Each scene shows the same named points in several views. A view is turned or mirrored, shifted and resized as a whole, has a little noise and may leave points out.

Scene 1
View 1
Nenav: [-33  -1  14  -5  -5 -21 -15  12  19 -22 -35 -33  -8 -26 -10 -24  10 -22
 -15 -23 -12  -9   1   9  16 -18  -7 -13  -3 -23  37  19 -25  22 -50]
Noke: [-27 -10   5 -11  -6  -9 -43  -4   9 -12 -42 -49  -6  -5   6  -5   4 -31
  -2 -17  10 -18  -6  21   6  -7  -6 -19 -17 -14  28  25 -25   4 -48]
zova: [-17 -13  26 -13  -9  -3 -25  21  28 -34 -18 -25   4  -4 -38 -17   3 -20
 -11  -5 -11 -11  -2  -4  10 -15  -8 -18 -12 -14  32  21  -4  28 -21]
pur: [-23   0  13 -10  -1 -15 -26   9  19 -18 -34 -35  -1  -8  -9  -8  -3 -15
  -3 -22   0  -6   0  12  11 -23  -8 -12 -16 -13  27  32 -20   6 -31]
dema: [ -5 -11  36 -25  -9   1 -29  31  42 -39  -8 -18  21  17 -64 -10  -6 -14
 -17  -4  -7  -7  -1 -13   7 -20 -11 -22 -16  -8  26  29   4  26   6]
tisum: [-12   2   9 -55 -29  -7 -49  18  49 -26 -29 -31  29  19 -50 -10 -16 -16
 -10  -4 -25  17 -11   1  -9 -14 -26 -43 -11 -18  28  24 -16   4  -6]
Sogur: [-30  12   9 -41 -26 -26 -25  22  46 -26 -35 -31  16  -9 -42 -31   0 -19
 -27 -17 -38  18  -6   2   5 -18 -21 -37   5 -35  42  11 -32  16 -36]
tufal: [-22  15  15 -10  -5 -22  -6  23  33 -26 -30 -17   0 -26 -24 -25  -7   2
   2 -21 -32  15   4  -1  13 -38 -15  -6  -8 -19  30  29 -11  16 -19]
Rek: [-19  -9   5 -20  -9  -3 -48  -2  15 -16 -39 -42   1   1  -6  -3  -4 -25
   5  -9   3 -10  -6  15   1  -9 -11 -20 -21  -8  23  28 -16   4 -32]
Zuloz: [ -8 -20  15 -31 -26  19 -47  17  36 -41 -16 -20  11   5 -49 -16  -5 -24
   7  23 -32  -2 -12  -9  -9  -3 -16 -30 -18  -9  24  13  13  31  -6]
Kenor: [-34  -6   3 -25 -22 -11 -36   7  23 -23 -37 -42  -1 -17 -15 -28  11 -36
 -16  -6 -24  -5  -9  11   3   0 -12 -32   0 -27  42   6 -28  23 -57]
fiz: [-24 -20  22   8  -2   0 -20  12  12 -32 -23 -28 -16 -23 -13 -22  15 -27
  -3  -4  -9 -25  -2   0  14  -9   0  -6 -12 -13  32  15  -3  37 -42]
rone: [ -4  -7  27 -31  -3  -7 -47  14  31 -19 -22 -37  25  36 -39  14 -17 -16
 -14 -24  26  -9   0   7   5 -23 -12 -25 -26  -2  20  45 -13  -5   4]
kelof: [-24   3  17 -19 -11 -18 -19  20  31 -26 -30 -27   5 -14 -29 -22   0 -14
 -14 -17 -19   3  -1   2  11 -23 -14 -19  -6 -21  34  22 -19  18 -29]
fula: [-16  13  32   1   4 -21  10  36  38 -35 -16  -5   2 -25 -40 -25  -7  12
  -3 -24 -28  10  10 -13  20 -48 -13   2  -9 -14  27  35  -1  25  -3]
dozab: [-25 -37  33 -11 -11   4 -39  14  17 -34 -15 -41   0   5 -36 -19  27 -53
 -39  -1  11 -44  -7   1  14  12   2 -28  -6 -18  43   5 -13  45 -50]
rit: [-30  11  26  -5   3 -37  -1  23  27 -18 -32 -31   0 -18 -22 -22   6 -13
 -30 -45  -1  -5   7   7  27 -34  -8  -9  -1 -25  40  29 -35  14 -40]
Sesi: [-36  -5   6  -8  -9 -17 -26   4  14 -19 -42 -41 -13 -24  -1 -24  13 -30
 -11 -17 -14 -13  -4  14  11  -9  -7 -17  -5 -23  38  14 -28  20 -61]
Babil: [-19  -2  19 -18 -11  -8 -23  21  33 -31 -22 -23   5 -10 -36 -21  -2 -14
  -5  -6 -24   1  -3  -4   7 -20 -12 -18  -9 -16  30  22  -7  24 -20]
View 2
dozab: [ -8 -11  12  -4   1 -31  17 -10 -27  -7  29   4 -26  19  15 -39 -26 -38
  25  12 -50 -15 -35  -3  23 -17  10 -16 -32  10  38 -50  37  31  15]
dema: [  8  11   2  14  14  -1  -5 -29 -17  15   4   0  -9 -10  29 -13 -15 -17
   9   5 -20   1 -11   9  -5  -8   5 -22 -23   3   2 -34   5  38  23]
Zuloz: [-18  -2  13  18  17  -1  -7 -12 -32  16   8   7 -15   0  31 -19 -10 -41
   9  17 -32   7 -16   1 -16   7  14 -23 -36  19 -11 -45   1  17  31]
rone: [ 15  -9 -13  14   6  17   4 -17 -17   1 -11  30 -35 -15   7  -9 -31 -12
  13  -8  -7  -6 -11   1  -1 -11  -5 -14 -20   3  -9 -26  30  56  18]
zova: [  1   0  11   9   1  -4   1 -13 -24   0  12   1  -2   3  13 -25 -17 -19
  13  20 -33   0 -22   0   0   4   0 -17 -24   2  12 -32  20  26  21]
Babil: [ -6   4  14  10   0   1  -3  -8 -23   0  10   0   0   3  11 -25 -12 -11
  12  25 -31   6 -20   2 -12  15  -2 -18 -22  -2   4 -29  21  28  23]
Sogur: [-31  13  26   2   4  -6   1  13 -13  -2  13  -6 -16  13  22 -32 -10   8
  16  25 -34  14 -25  18 -25  22  -2 -27 -14 -18  -2 -34  41  52  26]
pur: [  4 -11   7   9 -12  11   5   2 -27 -15   4  17  -8   3 -12 -26 -23  -7
  15  23 -28   0 -24  -9  -4  17 -13 -10 -20  -6   5 -21  41  33  18]
fula: [ 23  21  11  14  -8   9 -12 -28 -15   3   4 -17  38  -9   3 -17  -8  11
  -1  33 -22  10 -14   2  -9  21 -13 -17  -9 -16  11 -11   5  20  21]
Rek: [ -5 -23   5  12  -6  11   6   8 -35 -13   2  31 -25   3  -8 -26 -26 -25
  18  18 -27  -2 -25 -13  -6  14  -6  -9 -29   7  -5 -29  42  32  20]
kelof: [ -7   5  16   7  -5   1   1  -1 -20  -6  10   1  -2   7   5 -28 -15  -1
  13  26 -31   7 -24   3 -11  17  -8 -18 -17  -9   7 -26  33  36  22]
rit: [  9  10  14  -1 -15  -3   7  -5 -11 -16  12  -6   5   7  -7 -31 -21  22
  15  25 -31   2 -28   6   1  12 -18 -14  -5 -27  24 -16  47  50  12]
tisum: [-22   3   9  12  15  10  -3   4 -17   9  -4  16 -35  -2  26 -17 -15  -7
  12   7 -17  11 -13  13 -29  12   2 -26 -21  -3 -23 -34  29  55  29]
Sesi: [-14 -14  21   0 -17  -6  11  17 -32 -22  19  11  -8  21 -11 -41 -22 -13
  22  35 -47   1 -36 -10  -1  23  -8 -12 -23  -6  19 -30  54  28  16]
fiz: [  3 -11  15   6 -11  -9   6  -7 -35 -12  21   3   7  12  -6 -34 -20 -28
  16  32 -45  -4 -31 -15  10  10  -2 -10 -29   5  26 -32  27   9  17]
tufal: [  3   7  15  14 -11  14  -7  -3 -21  -7   1   0  17  -1  -4 -23 -11   9
   6  34 -24  13 -19  -1 -19  31 -15 -15 -13 -15  -2 -12  26  28  22]
View 3
Nenav: [  7 -11  14 -24  18   0 -13  14  -6  -5  -6  -6  22   0 -14   7 -23 -18
   4 -22  15  12   5 -16   6 -29 -23 -12  23  -2  24  -5   1  -1 -19]
Kenor: [ 26 -13  17 -23  18  -1 -15  13 -10  -6  -8 -34  14   6 -14  22 -27 -22
   6 -15  17  13   1 -14  15 -44 -12   0  32   6  24   7 -10  10 -25]
dema: [  7 -23  -4  11  34   2   9  28 -11  19  -7 -21 -15   1 -19  -2  -9 -15
   0   3   2  -9 -14 -18  -4 -27  -8   3  11   0 -19 -11 -10  -1 -10]
rone: [ -8 -27  -7  11  27   9  -5  10  -9  27  -4 -17 -18  17  -5  -5 -28 -13
   3 -11   0  -7   6 -11  -8 -14   8 -15  34  14 -21 -11 -20  -7  -5]
Rek: [  3 -14   4  -8   9  10 -17   6   4  15  -4 -25   3  18  -9   6 -25 -24
   1 -18   6   5  17 -13   5 -19   1 -14  36  15   7   0   1   6 -20]
Sesi: [ 11  -7  16 -26   9   2 -20   8  -3  -4  -4 -15  23   5 -14  12 -27 -23
   5 -26  14  14  11 -17   9 -30 -17 -10  32   3  30   2   1   7 -24]
tisum: [ 22 -30   7   2  40   2   1  16  -4  12 -14 -42  -8  13  -1  15 -24 -18
  -7   9  14   3  -2  -1  10 -34   4 -12  24  17 -16  -7 -17  -1 -13]
kelof: [ 11 -18  11 -13  29   0  -3  18  -6   1  -9 -16  12   1 -12   7 -20 -17
  -4  -8  14   7  -1 -12   6 -30 -17 -12  17   3   8  -9  -2  -1 -16]
rit: [  0 -20  12 -20  36  -3  -5  15 -18  -5  -5  10  21  -6  -9   0 -30  -7
   1 -20  17  11  -2 -12   0 -26 -26 -20  20  -6  15 -17 -13 -15  -6]
fula: [ -1 -19   7  -7  39   0  11  29   1   4  -9   5  18 -12 -16  -9  -6 -13
 -14   2  11   1 -11 -13  -1 -17 -32 -19  -7  -8  -3 -25  16 -11 -10]
dozab: [ 13  -5   0  -9   6  -1 -14  20 -25   6   2 -20  -6   2 -31  10 -20 -21
  24 -29   0  -2  -7 -34  -4 -39 -14  26  39 -10  21  10 -20  13 -23]
Babil: [ 12 -18   8  -7  27   1   0  22  -2   6  -9 -20   7   1 -15   4 -12 -19
  -4  -3  10   2  -5 -15   5 -28 -16  -6  12   2   2  -9   3   2 -18]
Noke: [  1 -10   8 -17   3   8 -24   2   0   9  -2 -18  11  17 -11   8 -32 -24
   6 -29   8   9  20 -16   3 -21  -3 -15  43  12  20   3  -3   7 -22]
zova: [  8 -14   3  -3  20   2  -1  23  -6   9  -5 -17   1   1 -20   2 -11 -20
   2  -9   4  -2  -6 -20   1 -28 -15   1  16  -1   2  -5   0   4 -19]
Zuloz: [ 23 -16   2   7  19   4   2  28   5  18 -11 -46 -12   8 -22   9  -1 -29
  -2   9   2  -7  -9 -18   7 -32  -3  10  12   8 -11   0   7  17 -27]
Sogur: [ 29 -26  18 -17  42  -5  -1  19 -12  -8 -14 -31  12  -1  -5  18 -26 -15
  -4   2  23  13  -7  -3  15 -44 -15 -11  18   6   7  -8 -17  -3 -15]
View 4
Nenav: [-16  -9 -11   1  13 -18  -4 -36 -34   7 -15  15  15  -1  -7  15  -3   8
  28  28  17 -22   3   9  11 -19 -16  11  -4  11  -9 -13 -10  26  13]
kelof: [ -5  -1 -10  -7  -2 -11   0 -23 -31   7  -8   9  16   1 -15   3  -7  10
  29  23  12  -9  -4  11   7 -12 -20  12   9  12  -2 -11  -7  18   2]
Noke: [-13 -21 -16  -4   8 -22   7 -46  -4  17 -13  16   7 -13  -4  17 -14  23
   9  22  19 -16  19  28  15 -12 -20  14  -3  -1 -12 -16 -31  32  15]
Babil: [ -1   2 -10  -4   0   0   0 -15 -25   8  -3   5  13   6 -10  -1  -7  11
  26  22   9  -5  -6  16   1 -12 -15  15  13   9  -3  -8  -5  18  -4]
Sogur: [  9   6 -18  -6 -24 -15   9 -17 -54   1 -10   6  23   3 -25  -3  -9   6
  40  27  11  -6   8   1  15 -22 -29   7   3  13   8  -5 -19  12  -4]
Kenor: [ -2  -7 -25   6  -1 -12  11 -30 -38   7 -10  10  17   2  -8  15  -6  11
  29  33  14 -15  26  16  16 -28 -20  11  -9  -2  -5  -3 -30  27   4]
dema: [  6  13  -3  -8 -10  14   2  -2 -14  23  -3   1  15   5  -6 -21  -9  12
  11   0   5   5 -23  16 -13 -10 -16  24  20   8   6 -17 -11   6 -19]
fiz: [-17  -7 -12   9  30   3  -6 -28 -16  16  -6  11  10   7   9  16   1  11
  18  26  13 -18   1  22  -3 -19  -3  18   0   0 -14 -10  -9  31   6]
zova: [ -5   2  -9   0   5   5  -1 -17 -19  16  -5   6  13   6  -1  -1  -4  11
  19  16  10  -7  -8  18  -4 -15 -11  20   9   4  -3 -12 -11  18  -6]
pur: [-12 -14  -8 -12   5 -20  -2 -37 -11  10 -10  14   8 -10 -12   9 -13  19
  16  20  16 -13  -1  20  10  -5 -19  12   9  10  -8 -17 -11  24  12]
rit: [-18  -4   2  -9   3 -27  -9 -37 -41  10 -24  19  21  -4 -16   3  -2   3
  30  13  18 -24 -19  -6   7 -13 -23  11  -1  25  -1 -26  -2  15  13]
Sesi: [-16 -15 -18   4  14 -20   3 -41 -29   8 -13  15  14  -2  -4  21  -5  12
  25  33  17 -23  17  16  16 -22 -17  10 -10   3 -11 -10 -20  32  16]
rone: [  3  -5  -1 -24 -27 -13   9 -29  10  32 -12  10   7 -18 -16 -20 -24  27
  -8 -12  15   5 -14  26  -1   1 -31  24  20   9   5 -32 -31   8  -5]
dozab: [-10   0 -16  21  16  10   9 -25 -23  36 -18  13  21   5  20   3   5   6
   6   5  13 -19  11  15 -10 -42  -9  30 -19 -13  -1 -18 -44  25  -7]
tufal: [ -7  -1  -4 -14   3 -14 -10 -22 -31  -4  -4   8  11   4 -22   5  -8  11
  36  30  11  -8 -16   9   9   1 -16   6  19  23  -6  -7  15  19   6]
Zuloz: [ 14  10 -20   1  -7  24   9   3 -10  14  11  -7   9  12  -3  -7 -13  20
  17  23   2  11   6  34  -5 -13  -9  20  21  -8   0   3 -18  16 -21]
View 5
pur: [  0 -13   4   6  -8   8  -1  -5  19  15 -22  23   0  -6   6  13  -2  11
   7   5   7   1   4 -10  22   7 -14  22  -3   7   5  -8   7  15  -9]
Rek: [  3 -17  -6   9  -7  14   0 -10  15  18 -14  20   7  -3  -2   6   7  10
  17  14   4  -7   1  -8  27   4 -10  27  -9  11  -1 -13   7  10 -11]
Zuloz: [ 17 -10  -9  10  -4   5  -4 -15  -8  10  12  19  22 -10   3 -16 -16  15
  18  25   4   0  10   8   3 -17 -12  25   0  18   9 -17  12  -3   0]
Noke: [ -4 -16   2   2  -8  17   2 -10  22  21 -18  13   1  -2   2  16  10  12
  12  11   8  -8  -2 -10  31   9  -8  30 -12  10  -8 -13   3  11 -16]
rit: [ -9   0  17   1 -10   1  -1  -4  27  14 -20  22  -4 -14  25  21 -16  27
  -9 -10   8   9   9 -14  19   8 -18  14   3   3  15   4   1  23  -8]
Babil: [  4  -8   4   5  -6   4  -3  -8   6  10  -4  22   7 -13  12   0 -18  18
   5   8   7   7   9  -1   9  -4 -16  20   3  11  11  -8   7   9  -4]
tufal: [ -2 -10   9   7  -3   6  -7   0   7   5 -22  31  -7 -16  10   4 -23  10
   1  -3   9  17   9  -3   5   4 -20  14   9   6  14  -3   7  18  -7]
Nenav: [-12  -8  15  -4  -6  12  -1  -7  18  12 -16  14  -5 -13  15  18 -11  19
  -2   1  14   5   1  -4  18   5 -13  25  -1   8  -1  -7   0  12 -15]
zova: [  8  -6   7   3 -10   0   0 -11   9  11  -2  18  11  -9  14   5 -13  19
   2  12   7   3  10  -2  10  -6 -13  24   1  12  10 -13  11   4   0]
kelof: [ -3  -6   5   4  -5   8  -3  -7  11  12  -9  22   3 -15  13   5 -18  22
   4   3   7   6   7  -4  13   0 -16  19   2   9   9  -2   3  14  -9]
Sogur: [-11   2  -1   6   0  16  -8  -9   7  15   5  23   6 -26  16  -5 -28  36
   9  -3   5   4   5  -1  18  -3 -18  14   1  10   9  13  -8  18 -17]
Sesi: [-15 -11  12  -5  -4  20  -1 -10  18  15 -13   9  -4 -12  11  17  -5  18
   2   5  15   0  -2  -3  23   5  -9  30  -7  11 -10 -10  -3   9 -23]
rone: [ 22  -8 -14  20 -17  -7   2  -9  22  24 -11  32  20   2   6   1   7  20
  17  11  -8 -13  12 -20  29   0 -14  14  -7   7  24  -3  15  18  11]
fula: [  6  -7  16   8  -8  -8  -6   1   7   1 -23  34  -5 -14  17   6 -29   9
  -8  -3   9  23  16  -4  -5  -1 -24  10  15   4  25  -7  13  17   6]
Kenor: [-14  -7   4  -2  -1  22  -2 -13  10  17   2   8   4 -17  11   6 -12  27
   8   8  13  -2  -2   2  23  -1  -9  30  -6  14  -8  -4  -6   7 -24]
fiz: [  0 -13  18  -7 -10   6   3 -10  12   9 -10   8   2  -6  14  17  -7  11
  -4  14  17   5   4   0   9  -3  -9  33  -2  12  -3 -24   9  -1  -8]
tisum: [  7  -4 -19  20  -4  11  -7 -11   4  19   5  32  19 -16   3 -16 -15  28
  24   7  -6  -5   9  -5  22  -5 -16  14  -3  12  17   9   2  18  -6]
View 6
dozab: [-27 -10  26  -7   0 -16  23 -12 -31  12 -27  33 -10  -4  11  14  12  17
 -28  17  26   9 -10   6  21   7  33  -6   1 -13  14  -2 -46 -36 -16]
Babil: [-11  -3   1 -15  -8 -14  19  -3  -8  15  -8   8  -5   4   6 -10  -5  12
 -24  11  -2  11   7   7   0  -3  20  -9 -17   5   4   2  -5 -11 -15]
Sesi: [-20 -14  21   3 -14 -10  21   5 -18  26  -7   1 -11   6  18   4   1  22
 -20  11   0  -3   3   5   9  -9  27  16  -8   0   5  34 -37 -15   2]
Noke: [-10 -11  16   1 -14  -6   7  15 -17  25   5   9 -17  -3  13  17  10  19
 -25  -4   3   2   7  10  13 -11  26  15  14   4   1  21 -40  -9   1]
fula: [  3  -1  -9 -16   3 -24  24  -5   3  22 -17   4   3  14  -4 -36 -11   2
 -20  17 -17  13   4  12 -10  -8   3  -9 -25   2 -27   9  14 -12  -9]
Rek: [ -8  -8   9  -7 -16  -4   5  14 -12  21   8  11 -16  -4   8  15   9  16
 -26  -7   2   7  12  10   9 -10  25   5  11  10   6   8 -25  -2  -8]
zova: [-11  -4   6 -15  -4 -16  19  -5 -11  15 -13  17  -6   2   3  -4   2  10
 -25  11   4  12   4  10   6  -1  21 -10  -8   1   0  -2 -10 -16 -18]
rone: [  6   7 -13 -19   2 -10  -8  17 -13  14   9  32 -15  -5  -4  -2   6   9
 -41 -20   8  24   5   6   5  -9   6 -10  17   3  -5 -27 -21  -2  -5]
dema: [ -3   5  -7 -25   2 -18  15  -5  -9   9 -13  28  -4   0  -5 -12   0   4
 -31   5   6  23   3   9   3   3  13 -24  -7   0  -3 -25   2 -14 -23]
Zuloz: [-16  -3   4 -25 -16  -8  20  -9  -8   5  -4  15  -7  -5   4  12   3  10
 -24   9   8  15  18  11   6   5  34 -25 -11  13  26 -21   9  -6 -39]
tufal: [ -3  -4  -4 -10  -7 -15  20   2  -1  24  -5  -4  -2  12   5 -25 -11  10
 -19  10 -16   8   9   8  -8 -12  11   0 -23   7 -11  18   2  -5  -5]
Nenav: [-15 -10  14  -1  -7 -16  21   2 -15  26 -10   2  -8   9  14  -8  -3  17
 -21  12  -3   1  -1   6   4 -10  20  11 -14  -1  -3  29 -30 -18   2]
tisum: [-12  10 -15 -20  -9  -2   3   7 -10  10  12  10 -10   2  11  -6 -11  18
 -38 -13   4  20  14  -3  -2  -7  19 -15 -19  11  32 -22 -13   9 -10]
Kenor: [-27  -8  15  -2 -16  -6  21  -1 -20  20  -4   1 -10   5  22   6  -5  25
 -24  10   6   2   5   1   6  -5  33   6 -19   3  27  20 -36 -12  -5]
kelof: [-11  -2   1 -10  -6 -13  18   0 -10  20  -7   4  -6   7  11 -14  -8  13
 -25   7  -4   9   5   4  -1  -8  17  -1 -20   3   4  10 -16 -10  -5]
pur: [ -4  -7   5  -4  -8 -12   9  11 -10  25   1   8 -12   3   7  -4   3  13
 -24  -1  -4   7   5  10   4 -13  16   7   2   4  -9  16 -22  -7   0]
fiz: [-13 -17  23  -6 -10 -18  27  -5 -14  21 -19  12  -7   2   5   7  10  11
 -16  20   2   2   3  15  12  -1  28   3   0  -1 -10  21 -18 -27 -17]

In a view up to two points have been moved. Name them for each view, in the order of its rows, or write -.
view 1 -> tisum, rit
view 2 -> fula, tufal
view 3 -> Kenor
view 4 -> rone
view 5 -> -
view 6 -> dema
